Points on a hilly landscape, in no order, each with its height.
A ball rolls from a point to the lowest of its 2 nearest points, and stops where none of them is lower. Distance is the straight distance between rows; heights are no part of it.
tagor (h 475): [  1 -15  18  -2  32  23 -58 -11 -33 -10  23  27  -1 -23  -4   2  74  11
  21 -26  14 -48  19  -5 -23  52   6 -43  89 -17  -3  38 -46 -32 -32  25
  25 -30  27  27 -25 -21  -5  36 -21 -15   5]
taded (h 118): [ 46  22  12 -28 -32 -17  20  23  68 -18 -53 -35  14  20  47  11  -5  32
  -1 -43 -19  27  -3  35   1 -28 -14   0  71  17   6 -36   2 -55  14  16
  11   3  25   1  39 -20   3 -47  -5  19 -49]
fufoz (h 306): [-13  31  -2  68 -39   5  42 -18   5 -32  31  -1 -33  16 -38  25   3 -40
  -4  44  27  -4 -18  61 -28   9 -39  16 -36 -11 -10  45  35  33 -40   8
 -68  -3  24  14 -14  13  34  -8  34 -31  -6]
puzes (h 623): [-23   7  42 -26  71 -18 -10   0  27  10 -77 -23 -12 -34  -7  25 -35 -15
  -6 -41 -60  56 -20  -7  30 -30 -36 -24 -40   2  28  -4 -15  23  88  20
 -38  11 -21 -59  47 -15   4 -57  43  47 -43]
Viz (h 374): [ 17 -18  19 -42   2  -8   1  32  35 -41  43 -53  -3 -34 -25  -4 -89   2
  -3  12 -52  10  22 -36   6 -27   0  -1 -70  10  37 -59  21  38  25  14
  12   5 -47 -58  -3  23   4  17 -15 -13 -14]
suv (h 450): [ 16  -3 -25  56 -46  22 -12 -25 -30  45  11  30 -11   6  18   6  21  -9
   9  39 -36 -12 -24   4 -17  32  -7  -8  15 -36  15  55 -42  27 -16 -50
 -12 -10  13  42 -16  -3 -15  20  24 -26   1]
bitig (h 635): [-22   1  36 -41 -20  15  29  25 -29 -32 -30  12  34   4  -3  81 -44  -4
 -21 -18  45  -5   1 -26   2   5 -38  11  18  26   0 -17 -51 -18  36  48
  10 -35 -39 -33 -20  13  20 -11  -7 -16 -33]
Nabis (h 181): [-71   5  -3   8  11  40  -3 -16  44  54  -8  56  45 -36  22 -26  26  13
  23  44  61   6  28 -24 -15  21 -25 -22   4  37  40   3  11   1  17 -38
   9 -39  28  11  18   7  -2 -20 -19 -15  -3]
vof (h 443): [  0  -7  35  -9 -38 -19  25  42  55 -22  -3 -24  18  -4  -1  45 -84   3
 -12   5 -31   2  -3 -13  16  -3 -21   8 -45   2  35 -58 -19  13  44  19
  -8  -5 -28 -59  28   8  -3 -13  -1   0 -31]
tad (h 297): [  3 -14 -14   6   6 -15  50   9 -31 -47  82 -77 -33 -20 -46 -17 -44 -30
  10   8  -1  23   9   0 -30 -12  39  -7 -11   0 -28  -6 -14  49  18  -6
  31  29   7 -10 -34 -12 -16  36   9 -19  -2]
namiv (h 617): [-17  -9  -3  74 -89   8  23 -10 -36 -42  25  36  29 -12 -46  -8 -49 -19
 -22  40 -13 -38  -1  -9 -17 -14 -20 -10 -25 -21 -30 -17   5  62 -10  -5
 -25 -14 -22   6  10  63 -14   5   6 -49  15]
Dig (h 152): [-13  42 -31  61 -20   7  11 -35 -13  -8  10   3 -33  20  -9  30  41  38
   1  38  40  28   5  29  -1 -50 -23 -57  23   2 -22  24   1   6 -76   0
 -26 -30 -12  35 -19  29  -8 -16  20  -6 -10]
lim (h 519): [-11   2 -36 -17  36 -37  24   0  11   5  41 -67 -35 -43 -40   8 -32  14
   3 -15 -30  57  25  -6  72 -24  35  -9 -39 -43  -2  10 -29  27  35 -27
  -6  34 -11 -41  28  -1 -55 -14  48  12   3]
Bav (h 507): [-37   2  46  17 -35 -16  42  29  68 -17 -15  -6  50  -2 -66  24 -51 -13
  -9 -19 -19  29  38   1  -3  -5 -25  16 -51  -4  44 -77  -4  12  49   4
 -27  -9 -35 -84  37  12   9 -69 -18 -21  -1]
sis (h 359): [ -1 -14  29 -33  29  13 -35 -21  33 -23 -22   7  18 -23  18 -14  28  40
  10 -20  36  27  28  19   7 -36   1 -30   6  73  21 -44  37   9 -10  45
  -1   8  -3  34 -43  17 -19 -42 -43  16 -33]
Niz (h 674): [-20  12   9  22 -23  20  32 -16 -46 -47  33  11  20  21 -49 -10 -45  -7
 -17  25 -31 -59  19   9 -36  34 -20  -7 -37  15   1  -3  37  53  15 -27
  21 -11 -25  -8  14  38 -21  18  -3 -24  11]
bise (h 291): [ 58  25  42 -95  58 -16   6  44  41 -38  37 -26 -28  41 -22  19 -48 -15
 -15  -2 -28  29 -11 -32  -7  29 -14  23 -38  18   6   5  36  32  19  -1
  43  10 -63 -29  55   3  49  25  -9  19   8]
pake (h 457): [-44  52   0  33  21  32 -49 -11 -48  -5  -1  18 -36 -16 -11   6  41  -6
 -11  51  77 -16  28  -5   1 -31  19 -22 -19 -27 -22  29  14  18 -77  34
   2  -5   9   0 -28   7  35  22  21   5  11]
kogot (h 304): [  9 -19 -18 -29 -15   3   5  12  -8 -69  52 -31 -16 -39  -8  -9 -57   9
 -13  30 -21  10   2 -42  10  17  17  -5 -90  19 -22 -43  33  36  -6   6
  39 -14 -40 -16  15  49   5  44  -2  14   8]
repun (h 194): [ 11   5 -14  13 -60 -28  -2 -12  41  46 -11  23  45  19  16 -39 -17  27
  45 -20 -19 -16 -23 -40   5  -2 -40  11  32 -12  32  14  -9 -72 -12   1
 -11 -10  24  29   8 -10 -39  -6  -2 -25  -2]
kuniz (h 93): [-38  10 -33  33  12  35  11  -9  97  54   2  20  32 -21  13 -36  52  33
  32  39 -12  35  21  18 -17 -12 -29 -14  -5  56  65  -4  40 -10  27 -50
  12 -29  29  28   9  12 -25 -55 -15  11  12]
kat (h 415): [-47  24  28  50 -14  17  24 -72   2  29 -28  45   8  14 -24  -3  25  11
  -7  34  54 -25  30  50 -30 -21 -20 -15   5  34  26  -1  14 -16 -18  -2
 -47 -14  17  37 -45  21  19 -36 -38 -31  11]
teko (h 266): [ 25   9  -2  42 -45   1   0   1 -16 -19  14  24 -25  30  42 -15   0  13
  -6  39 -20 -49 -25  24 -26  -5   7  60  -3 -21   5  35  68 -17 -13  23
  30 -11  29  29  16  -7   8  17  39   5  13]
subo (h 529): [ 27 -37  32  -5  35  24 -45 -56   0  -8   2  46 -24 -13 -11   8  65  13
  25  -2  42 -46  27  59 -43  17  -7 -37  76 -11  -2  18 -32 -10 -44  45
  40  -4  18   9 -66  12   5 -13 -28 -17 -22]
dal (h 402): [-16  -5  10 -14  57  -6  -7 -23  48  12 -17 -48  -3 -29 -10 -46  10  25
   5 -22  -6  52  32  39  17 -52   3 -25 -36  69  32 -46  26  24  23   3
 -31  48  -3   3 -26  13  -7 -50 -40  17 -10]
zun (h 418): [ 38 -77  19 -11 -13 -18 -42  -3 -53 -14  14   7 -25  10  21 -11  24   5
  -6 -40 -55 -20 -34  17 -13  50  40  -1  55 -35  -8  17 -49   5  14 -30
 -20  40   2  13   8  15  13  14  -4  -7  28]
Sukun (h 512): [ 40   1 -22  -4  -9   5   1  49   6 -14  30  -7   0  16   7  14  -7  18
 -27 -14 -76 -20  -5  28 -10  35  45  40  10  -1  12 -11  10 -11  14 -44
  56   9 -18 -35  22   0   2  34   0  18  35]
sel (h 438): [-35   4  35 -21  28 -16   3   0 -54  -6 -29  -3  11   8 -11  18  -5   4
 -27 -10  -2 -10  -9  12  11  24  10  -1 -45  41  14 -48 -15  22  42 -11
 -23  14   6 -28  -1   4   0  -6 -19   7 -21]
koval (h 177): [ 40  17  -2 -62  32   7   2  56  49 -10 -52 -40  28   3  64  48   2  -8
   3 -53 -26  51   6  24  13  -2  33   7  42  -7 -14 -11   8 -63  27 -23
   1  -3  18 -19  54 -15  11 -35 -20  34 -24]
bibu (h 421): [  3 -10 -14  -4  15  16 -94  35 -35  -5  29  17  -8 -15  -5  12  75  29
  17 -14 -11 -11 -20 -23  10  26  46 -23  90 -38 -37  52 -76 -34 -59  -1
  12 -22   7  -2  10 -14  12   8  -4 -18  28]
tivi (h 345): [ 10  35 -17  13  24   6  18  22  28  36  16  11  -5  39  11 -47  33 -35
 -26   2  10 -11 -10  17 -10  -3   8  28 -62 -20 -55 -15  77  30 -23 -12
   3  55  28  -6   5  13  45  12 -10  39  23]
godod (h 153): [ 60 -39  50 -32  27 -44  15 -47 -20 -21  17 -36 -27  16  12   5 -21 -17
 -36 -13   2   0 -48 -19   0  23 -22  48 -19  26 -54 -33   5 -13  -2  49
  15  -2 -13  11   6  -1  41  27  19  33  -9]
difil (h 112): [ 36 -27   1  56 -52 -28  21 -27   5  29  21  12  13  34 -18 -36  -8  16
  20 -13 -40 -50 -35  33   0   3 -18  11  60 -18  15  12  20 -60 -19   1
 -18  14  19  40 -14 -29 -33  13   5  -7  12]
Kos (h 254): [ 81  40  20 -87  83 -39   0  79  63   8  16  -9 -18  11  21   5 -29 -48
 -10 -35 -15  53 -11 -26 -21 -17   6  49  -2   1  -3  -5  30  17   7  -7
  -9  15 -25 -22  43 -13  54  40  -3  22  -7]
fuz (h 556): [-69  14   8  50 -54   1  14 -24 -61   1 -23  40  32   6 -36  -7 -12  28
 -23  39  22 -31  11   1  -3   2  -4   4 -27  15 -10 -25 -15  19   1 -29
 -50   6 -20 -21  11  33 -22  -8 -17 -26  18]
pobeb (h 151): [ -4 -12   3 -13  11  22 -34 -16 -12 -14   2  47   6 -32  -4  21  63  37
  22 -33  23  28  26 -34  37 -21 -13 -89  50   8 -21  48 -41   5 -69  29
  -4 -30 -23  38 -38  52 -37  -7 -10 -23 -24]
rogev (h 268): [ 36 -27  -5 -21  -5 -48 -39  14 -35 -14  50 -25 -39 -16   8 -29 -25   1
  -7 -13  16  28 -27 -15  16  17  40   6   8 -11 -18 -13 -18  15 -43  39
  -7  20   3  47  13 -14  15  56   6 -14   3]
Baful (h 387): [ 32  -3 -21 -11 -50 -15 -49  22 -29  -1   3  40  -4  -4  51 -31 -17   3
  14   4  -2 -19 -42 -55   4   7  35  39  -3 -22 -30  15 -24 -35 -44  21
  52 -31  -3  37  23  22  31  27  21 -25   4]
kido (h 212): [ 56 -37  33 -49  -4 -47 -38  13  -1 -34   0 -20 -26  15  31  -2 -20  16
 -18 -23 -14  21 -45 -31   8  21  32  45 -10  13 -32 -49 -20 -25 -14  16
  -1   2  -8   2  36  -1  52  42  -9  32  26]
sadi (h 354): [ 46 -78 -12 -27 -30  -8 -32   9 -39  36   3   2  -6  34  -5 -56 -19 -12
  30 -35 -45 -47 -29  -9 -12  32  16  -1  58 -35  -9  21 -38 -23   7 -13
 -12  48  -2  28 -32 -23 -11  32  -2 -39  23]
Retus (h 164): [-30   0 -40  11  15  24  23  18  83  69  -6  13  52  12  35 -21  46 -23
  47  23  12  -2  22   2 -42 -30 -39  11  30  14  53   9  43 -34   8 -19
   8  -2  48  31  17 -44 -13 -43   7  21  16]
lizad (h 346): [-30  31  34 -20 -27 -10   2  35 -26 -24 -27  46  10  -7  16   8 -21 -13
 -23  14  65  -8   6 -57  -3  13 -34  14 -28 -13   9  22   7   0   1  62
  -1 -65 -15  30  27  10  10  23  27 -23 -23]
Pulen (h 535): [ 38 -53  28 -10  72  15 -56 -28   5 -30  35  18 -68 -31 -25  19  70  -6
   9   4  28  17  14  65 -28  51  34 -29  62 -24  -5  -2 -18  29 -53  52
  23  28  14  33 -30   3  22  12 -14 -17 -15]
reku (h 301): [-12  30  28  29 -11 -38  -6  11  -6  13   2  10 -24   6 -11   4 -11  12
 -12  29  -8 -14 -11  22  20  39 -15  21 -37 -12  59  25   2  52   0 -27
 -47   3  -2 -49   1   3 -28  23  16 -21 -12]
kot (h 486): [ 35   6 -17  -5   0   9 -45 -19  16  23 -42 -12 -58   4  35  48  43  23
 -17  28  24 -29  35  72  18 -31  13  -9  46 -14  23  -1   1 -41 -32  33
  12   4  -2  -4 -46  -4  53 -17 -30   2  -3]
guvuv (h 272): [  3  31   5 -41  71  17   3  68  33  26 -16   2  22  42  -2  -8  12 -32
  -6 -40 -42 -25   4 -13  -8  22  -1  33 -22  12  -5  14  14   3  55 -48
  10  26  12 -35  25 -12   7   9 -34  25  11]
kulut (h 282): [ 30 -39   3  -2 -65 -19   2  24 -11  26 -17  21  28  29  15 -48 -56   8
  -5 -31 -54 -33 -32 -49   6  27  -7  16  11  -1  -6   9 -15 -37  15   5
   3  19 -13  23 -20 -22  -9  27 -18 -45  -7]
bavo (h 355): [ -9  17 -21  18 -11 -20  83  -3  19 -28  54 -76 -36 -23 -69 -20 -36 -28
  25  15  30  27   7  17   0 -27   8  -8 -20 -30 -20  -3  31   9   1  -5
 -11  39  44 -15 -50   5 -37  -3  17 -31  -2]
kod (h 383): [-11 -11 -59 -26   9  35  26  48  11  34  -1 -20  65  19  11   0 -27 -21
   3  19 -54   0  -9 -50  -4  -7   0  31  -8  14  15  -5 -16  -2  65 -53
  54 -41 -11 -40  38 -40 -44 -26  20  22  22]
bot (h 305): [ -4  -3 -11 -24   7  -6 -68 -50  -7 -17  -6  -1  -8 -26   0   5  36  31
  14 -20  44  26  48  29  26 -67  45 -56  25  24  21   3 -24  11 -15  29
 -23  23 -36  16 -51  20  -1 -24 -24  18  -3]
fovav (h 360): [ 10  -6 -23 -26   8 -17 -57   3 -19  18  10   8  -7 -31  30  43  48  36
  13 -29 -15  16  -7 -31  45  61  26  -6  78 -21 -17  35 -61 -30  -7   4
  -1 -30   7   4  31  20  -4  12  23 -10   3]
tera (h 379): [ 11  39 -40 -31  30  -7  12  38  -2  -5  18 -47 -18  -6   5 -20  20 -39
  -6  21  41  21  24  -9  14 -11  58  19 -50 -27 -37 -20  45   2 -27  16
  22  39  13   5  10  -5  36  21   7  26  20]
nomir (h 278): [  4  -4  -4 -40  19 -21   2 -26 -10  24  -1 -20  -2 -12  42  29  15  33
  -1 -22  -2  50 -13 -20  58  23  13 -31  -6  10 -21   2 -29 -11 -18  -2
 -15  -7   5  23  34  23 -25  -1  -1  24  -6]
fufi (h 559): [ 17 -47  36   4  52  39 -36 -40  46 -21 -18  37 -10   4  19 -23  61   1
  -4  -2  35 -17  18  62 -41  22  29   2   6  -2  -2 -36  29 -13  -6  35
  44  20  29   5 -21 -17  36 -10 -58  26  -3]
nizo (h 236): [ -3 -20  14 -50  13  -1 -77 -25 -35 -11 -19  26   9 -46  20  15  23  38
  11 -75  13  48 -14  -8  61 -35  12 -50  44  25 -15  21 -37  -5  -5  40
 -34 -14 -37  21 -30  42 -13 -31 -17  -5 -32]
vomep (h 397): [-41  24  19 -38  42 -19 -13   8 -10 -22  -7  -8   2 -15  13  -9   7 -13
  -1   8 100   3  43 -52   0  -3 -10 -10 -36  17 -13  -5  17  -2 -16  66
   7 -31   3  22   5  -4  36  13  10   6 -12]
nuf (h 226): [ 39 -35  36 -23  17 -27  40 -42 -46 -33  49 -63 -43  19 -32 -37 -67 -31
  -8   4   4  17 -39 -15  -2  20   7  24 -33  17 -28 -37  -5  27  -1  12
   8  12  -1   5 -15 -26 -14  49  20  -7  -7]
lativ (h 804): [-23   8 -10  39  17  52 -14 -40 -42  20   6  17   9  12  12 -47  42  -5
  26  23  37 -86   2 -14 -34 -22   7  12  25 -17 -41  57  22 -33 -33  28
  48 -47   6  29  31 -28   8  -2  13  -3  24]
Ponel (h 114): [-12  -8 -46  43 -43  23  27 -24 -46   8  -2  17  26  -5   6   0  18  23
  12 -21   1 -17   0  -6  14 -15  26 -17  39  12 -44  -8 -16 -33 -16 -36
  21   5  16  11 -17 -21 -53   3   5  11   1]
tafab (h 575): [  3  10   9 -26  50 -62 -23  22  14  21 -17 -30 -28  -8 -22  26 -56   1
 -11 -27 -52  41   8   4  72 -18  22 -13 -33 -23  38  -7 -48  22  54  11
 -19  24 -21 -65  38  -8  -5  -3  51  15 -22]
Ruz (h 315): [ 24  -2 -35  -1 -59  -1  10  42   2  17  16  25  40 -12  36  23  -7  26
  16  25   2   4 -30 -48  14   9  21  25  24 -27   3   2 -25 -37   0  13
  68 -44  -7   0  11  11 -16 -15  38 -11 -15]
lelot (h 404): [-23  25 -22  26 -37 -30  44  -4  31   0  37 -57 -28 -25 -93 -36  -1  -3
  44  59  26  48  15   7  37 -15 -19  -2 -55 -45  34  -8  41  22   5 -25
 -54   1  26 -20 -19  26 -36 -12  22 -25  13]
mese (h 464): [-62  28   9  53 -11  56  -8 -63 -32  19 -15  61  -3 -11   3 -20  42  -1
 -20  47  68  -3  28  22 -16 -28   9 -29  14  10 -28  19   8 -13 -53  -7
  -5 -12   1  -9 -26  12  23  -5  -6   5  26]
Sura (h 55): [ -1  30  -2  51 -27  19  -4 -23 -20  -4   3  71  -5  -2   3   6  56  33
  34  -5  47  29   3 -38  10 -33 -13 -63  64 -17 -41  31 -32  12 -86  -2
  13 -28 -11  28 -21  24 -33 -17  29   0  -8]
Tekup (h 232): [-12  32 -11  91 -65  21  25 -21  -1 -43   8  40 -51  13 -17  54   3 -22
  15  42  23  30 -24  52 -22 -38 -60 -24  40 -16 -14  33  -2  -5 -65  16
 -60 -26  -5  56 -30  26  34 -23  26 -17 -26]
lutu (h 502): [-10  45 -35  17 -29 -27  28 -30  17  11   1 -25  -2   5 -40  38 -21  -7
 -17  26  43  17  74  52  30 -41   7   7 -14 -14  32   6 -29  19   6  30
 -28  15 -25 -23 -37  13   0 -51   0 -32   0]
mazod (h 218): [-10  12 -42  -9  45  23  20  53  25  41 -22 -25  51  30  22 -26   4 -37
  20 -11  -6 -18  29 -19 -42 -23  -7  29   1   8   9  15  42 -30  15 -29
  23  13  24  19  27 -55  -9   7  -2  36  26]
merez (h 581): [-44  -9  13  -6 -51   7  76  23   8 -31  -3  15  26   1  -9  48 -48 -11
 -10 -18  19 -35  -1 -39   0   0 -44   8   3  26 -13  19  -9 -78  32  59
  28 -44  -2  -9 -16  -2 -13  11  10   1 -13]
dov (h 227): [-21 -19 -29 -18 -19  29 -13  -4 -61  -8 -23  -3  53  10  15  42 -16  12
  -8 -33 -20 -18 -20 -50  16  -2   7   2  18  23 -48  -8 -41 -64  31 -15
   2 -19  -3 -12   1  -8 -25   7 -17  12   7]
pilep (h 222): [ 31  -9  -1   0  35   0 -20  12 -37 -57  34 -37 -39   1 -15 -33  -6  -4
 -18  35 -37  23 -19 -21  17  44  31  19 -61 -12 -24 -41  14  69  -2 -50
   6  17 -30 -22  27  12  11  47  22  26  32]
zeva (h 337): [ 73   4  52 -66  43 -24  39  16  37 -43  -1  -4 -27  45  13  -4 -37  -8
 -17  -9 -44   4 -44 -21 -35  15 -54  66  -7  34 -23   3  58 -11  33 -11
  34 -31 -50 -14  28 -12  31  39   3  47  -9]
duzet (h 436): [ 35 -18 -13  19   0  20 -31 -20  58  33 -20  21 -31   1  37   4  27  34
  11  14 -19 -34  11  68 -18  -7 -22  -2  57 -32  39  23  -7 -40 -23   6
   7   2  24  16 -47 -21   9  18 -28   7   6]
bizaz (h 453): [ 30 -26 -52 -30  -6  36  20  51  10 -30  10 -30  46   9   4  -6 -39 -14
 -13 -11 -70 -25  12 -16 -11   1  -1  27  -3  30   7 -38  14 -30  50 -32
  71  -8 -31 -18  27 -24  -4   8 -15  28  24]
mido (h 378): [-20  32 -16  32 -29  12 -15 -18 -23  34  -1  10  -5 -20  -2  16  32 -13
  -6  63  38  -2   6   1   3  27 -16 -16 -38 -22  33  45  -9  85 -22 -26
 -57  -8   6  11 -10   5  -6  18  15 -25   3]
moku (h 221): [ 60  -2  29 -71  74 -12 -11  61  60   0 -31 -21 -13 -11  31  34 -10 -33
 -12 -69 -14  62  11  18  -3 -29  22  21  26 -12  -6 -16  13   0  -2 -24
 -23  55  10 -22  16  -8  31 -19  -7  40 -30]
Ranop (h 526): [ 40 -44  20  -7  30  10 -41 -27  28 -14 -20 -22 -63   8  26  12  59 -12
 -19  -9  37 -37   4  71 -22   0  36  17  31 -35  -5  -9   8 -20 -45  52
  25  39  14  -9 -43 -16  82   1 -32  20  17]
munu (h 456): [-23  11 -11 -14  10 -35  49  -3  25  15  29 -55  -6 -22 -45  -1 -22  20
  10  28  17  40   4 -11  61  -4 -16 -31 -69 -20  -3 -30   5  12  -4 -30
 -52  16   8 -56   5  13 -48 -32   3   0  -9]
pafer (h 553): [-37  37  34  22 -32 -44  29 -12  14   3 -27  -5  38  11 -65  20 -19 -14
 -12  10  21  13  41  49  10 -23  -5  21 -25  16  49 -40  -7  38  28   0
 -47   9 -22 -31   6  20  -4 -70 -28 -27  26]
ragog (h 446): [-15  22 -13   1  14 -34  -6 -37  34  36  -6 -40 -17 -10 -15 -11  14  21
  15  -8  27  53  54  16  27 -52   7 -35 -42  -1  44  15  -9  31  13  14
 -30  41  10   7  -5   9 -12 -49 -15 -10  16]
vok (h 705): [-66   9  -4 -21  46  42   0  32  16  -3 -87 -12  24 -32  50  30   5 -35
  -5 -48 -33  38  18  10   7  -9   1 -20   4  17  21  13   2  -4  80 -38
 -23 -18  32 -47  56 -17  -4 -45  22  39 -30]
bod (h 500): [-45  -1   4  23   2  14 -34 -15 -71  12 -26  41  24   3   6 -21  16   4
 -21   7  31 -40   7 -17 -13  25  18 -10 -23  27 -14   7 -18  16  14 -12
 -14 -10 -11   2  -2  -3  15  23 -21  -8  24]
Megus (h 313): [ -8  48  44 -14  49 -21  18  36  54  67 -11  30  38  53  -1 -41   0 -28
 -10 -33 -13  -1 -11 -14 -20 -14  -7  24 -29  14 -37 -33  61  12  -1 -45
 -17  49  21 -40  15  -2  37   4 -47  20   2]
Rumob (h 303): [-32   6 -23   3 -12  -5   9   8 -14  53 -26  -6  35   4  16  -9  -7   9
   4   8 -50 -11 -19 -42  15  18  -5  14 -29  20  26 -11 -20  -4  50 -65
   4 -25  13 -16  22 -21 -59  15  16   4  17]
Gena (h 726): [ -8  16 -51  17 -20  70  19 -10 -39 -16  48   8  24  28 -23 -24   4 -13
   7  32 -15 -54  17 -21 -35  26   3   9 -23  23  -3  33  30  11   3 -31
  65 -37 -27  16  21   7 -23   8  19 -18  35]
Vuse (h 685): [-51  12  16 -43 -10  24  63  15  32   2 -46 -34  35   5   7  73  -5  -8
 -19   1  37  14  -6 -15  20  33 -35 -12  -6   9   7   9  -9 -10  44   2
 -11 -26  -7 -28   1  -2  -2 -24 -21  17 -31]
vin (h 377): [-18 -31  44 -27  18  16 -23 -13 -48  -7 -76 -21   8 -16  22  38   2  -4
 -17 -20 -14  -3 -47 -16  23  40   7   9  -5  60 -34 -29 -31 -24  58  -3
 -19  18  -5 -33 -45 -15  17   0 -38  37 -27]
Rolov (h 414): [-19  37 -61  -9  -7   7  -2  16 -20   1   9 -26 -39 -40 -20 -10  25 -16
  -4  45  70  21  52   6  16 -45  35 -17 -36 -14 -18  11  10  13 -33  14
  10  28  13  -6 -50 -26  22   7  19   7  21]
nedus (h 326): [ -1  18   2   7  62 -14  25  13  28  60   3   9  12  25 -18   4  41  -1
  18 -39 -47 -25  -7  41   3  21  -8  12  -3 -17  19  28  23  -7  21 -62
 -17  39  27 -20  -1 -24 -36   3  -9   5   7]
timip (h 382): [ 15 -10 -41  17  31  21 -12 -35  26  64  -9 -23   7   7   3 -10  47   2
  23  10 -28 -29  27  49 -16 -13   6   1  31   3  30  15   0 -17   0 -41
   0  23  19  16 -28 -52 -41   4  -6  35  35]
Fabi (h 223): [-16  15 -42  44 -79   7  47  15 -17  -1  24  64  34 -12 -18  23  -6  27
   8   9   9  -5 -12 -31   9 -20   7  -8  29 -25 -23  14 -32 -45 -37  11
  20 -32  -1   2 -18  21 -47 -25  24 -27  10]
Sav (h 514): [ 41  -7 -26  43  -1  18   8   4 -20  15  33   2  -5   7  10  -7   8  -7
   0  36 -67 -11 -24  21 -28  15  26  19  10 -37 -18  19  -9  29   7 -70
  25  -2   8   4  30 -18 -46  37  23   2  17]
felad (h 362): [-12  32  13  38  16  18  26 -61   9  15  -5  -3 -47  17 -44  14  33 -23
  -7  26  47   2  14  57 -30   0 -39 -10 -24  11  38  13  40  44 -33   5
 -65   8  18  25 -74  25  24 -22   5 -37  -2]
saren (h 310): [ -4 -31  -1 -18 -16   5 -30 -12 -32  -4 -51   9  30  10  35 -23   8  -3
  -1 -47 -22 -28 -16 -15 -16  14  -2  10  21  29 -10 -39 -48 -36  31  -4
  -3  12  24   2 -30 -44  10   7 -40  19   9]
Fedov (h 666): [-60  -3   1 -41  50  -1 -48  -6  14  -1 -88  21  -1 -60  10  13   1 -12
   2 -49 -33  44   6  18  21 -11  -8 -47 -13  -2  43   9  -7  11 100   3
 -48  -2  -4   5  50  14  18 -66  16  40 -28]
Tede (h 482): [ 22 -46  24  17  32   2 -51 -20 -34  -3  18  29 -30  -3  -7   4  41 -10
  -5 -21   2   4 -21  21 -46  54  15 -41  57 -27 -15   6 -46  61 -22 -11
 -18  44  14  49 -17 -11  23  26 -17 -24  -6]
somak (h 138): [ 16 -35  24  39  -3   2  -5   0 -58 -46  27 -22 -25  11 -11 -26 -24 -26
 -19  34   3  17 -44   6 -28  20  12 -20 -22 -13 -20 -37  18 104  -4 -37
 -33  34  -5  23  18 -14  10  26   5  15   5]
vava (h 273): [-51  23   4  11 -15  17 -15  15  -9  39 -15  64  50 -19  44 -17  13  -1
  10  21  66 -10   9 -94  -3  27 -35  -4 -14   1  16  43   2   1  15  13
  10 -62  -6  17   4  -1  -7  13  15 -32   1]
vir (h 328): [ 44 -25 -14  25 -46 -23 -35  -2 -25  18  22  38 -52  -9  30 -33 -22  -9
   1   7   6  -3 -44 -15  12   4  28  16  16 -55 -46  44  -5  19 -81  51
  -1  20   5  58  14  21  46  36  37 -33 -23]
Tagab (h 213): [ -2   2  40  48 -25 -28  35   3  -2  13 -15   1  24  36 -36 -10 -21  -4
 -11 -11 -47 -41 -32  14  -7  15 -23  23 -20  10  40 -15  -8 -14  23 -33
 -13  -7  13 -29   4 -27 -42  14  -3 -13   0]
vero (h 523): [-10 -18   8  -5 -43  22  43  33  31 -50   2   1  29 -12  20  27 -73 -13
 -23 -10 -48 -44  21 -13 -27 -10 -26  33 -17  38  22 -19  39 -44  42  29
  68 -34 -14 -29  -3   2   8  13  -4  -9  -3]
Rim (h 191): [ 11 -38 -21  51 -58  -9  16  12 -30 -15  25  26 -11  25  -8 -40 -51  -9
   7  -9 -35 -66 -30   9 -20 -32 -19  50  34 -25  -1  34  20 -47 -11  59
  22  11   5  27  -7 -24 -19  13  15 -28  17]
lel (h 771): [-17  -1 -22  -6  30  26  15 -15 -41 -42  37  14  14  35  -5 -21   7 -10
   9   4   1 -74   2 -21 -19  -4 -18  16   7   4 -45  47  44 -37   7  34
  88 -52 -30  22  28 -15   4  -2  10   0  18]
vef (h 210): [  5 -14  23  28  -8 -35  22 -49 -27  -1  16 -43 -14   1 -14 -40 -36  -6
   4  12  26  33 -33   6 -13 -17  -6  -4 -28  -9   1 -38   6  56 -21 -13
 -53  40  21  27  -7 -12 -17  19  13  -8 -14]
ren (h 199): [ 28  12  -8 -22 -43 -49  23  -1  42   1 -14 -25   0   9  64  17  -4  63
   5 -28   6  51 -20  -9  65 -10  -3  -9  27  11  12 -34 -11 -47 -28  15
  11 -20   4  21  13  36 -10 -12   2   0 -46]

For each start below, name the point where the ball stops.
pafer | Sura
bitig | Tagab
mese | Sura
Niz | Ponel
subo | taded
Vuse | Tagab
Pulen | difil

Call two points neighbours if one is among the 2 nearest of the other. Go from one point of each pair to the other, from neighbour to neighbour, staying as low as possible. Name the highest point that can't be avoided.
Sura / Ponel | pafer
somak / taded | zeva
Ponel / taded | Baful
godod / somak | nuf
guvuv / Sura | mese
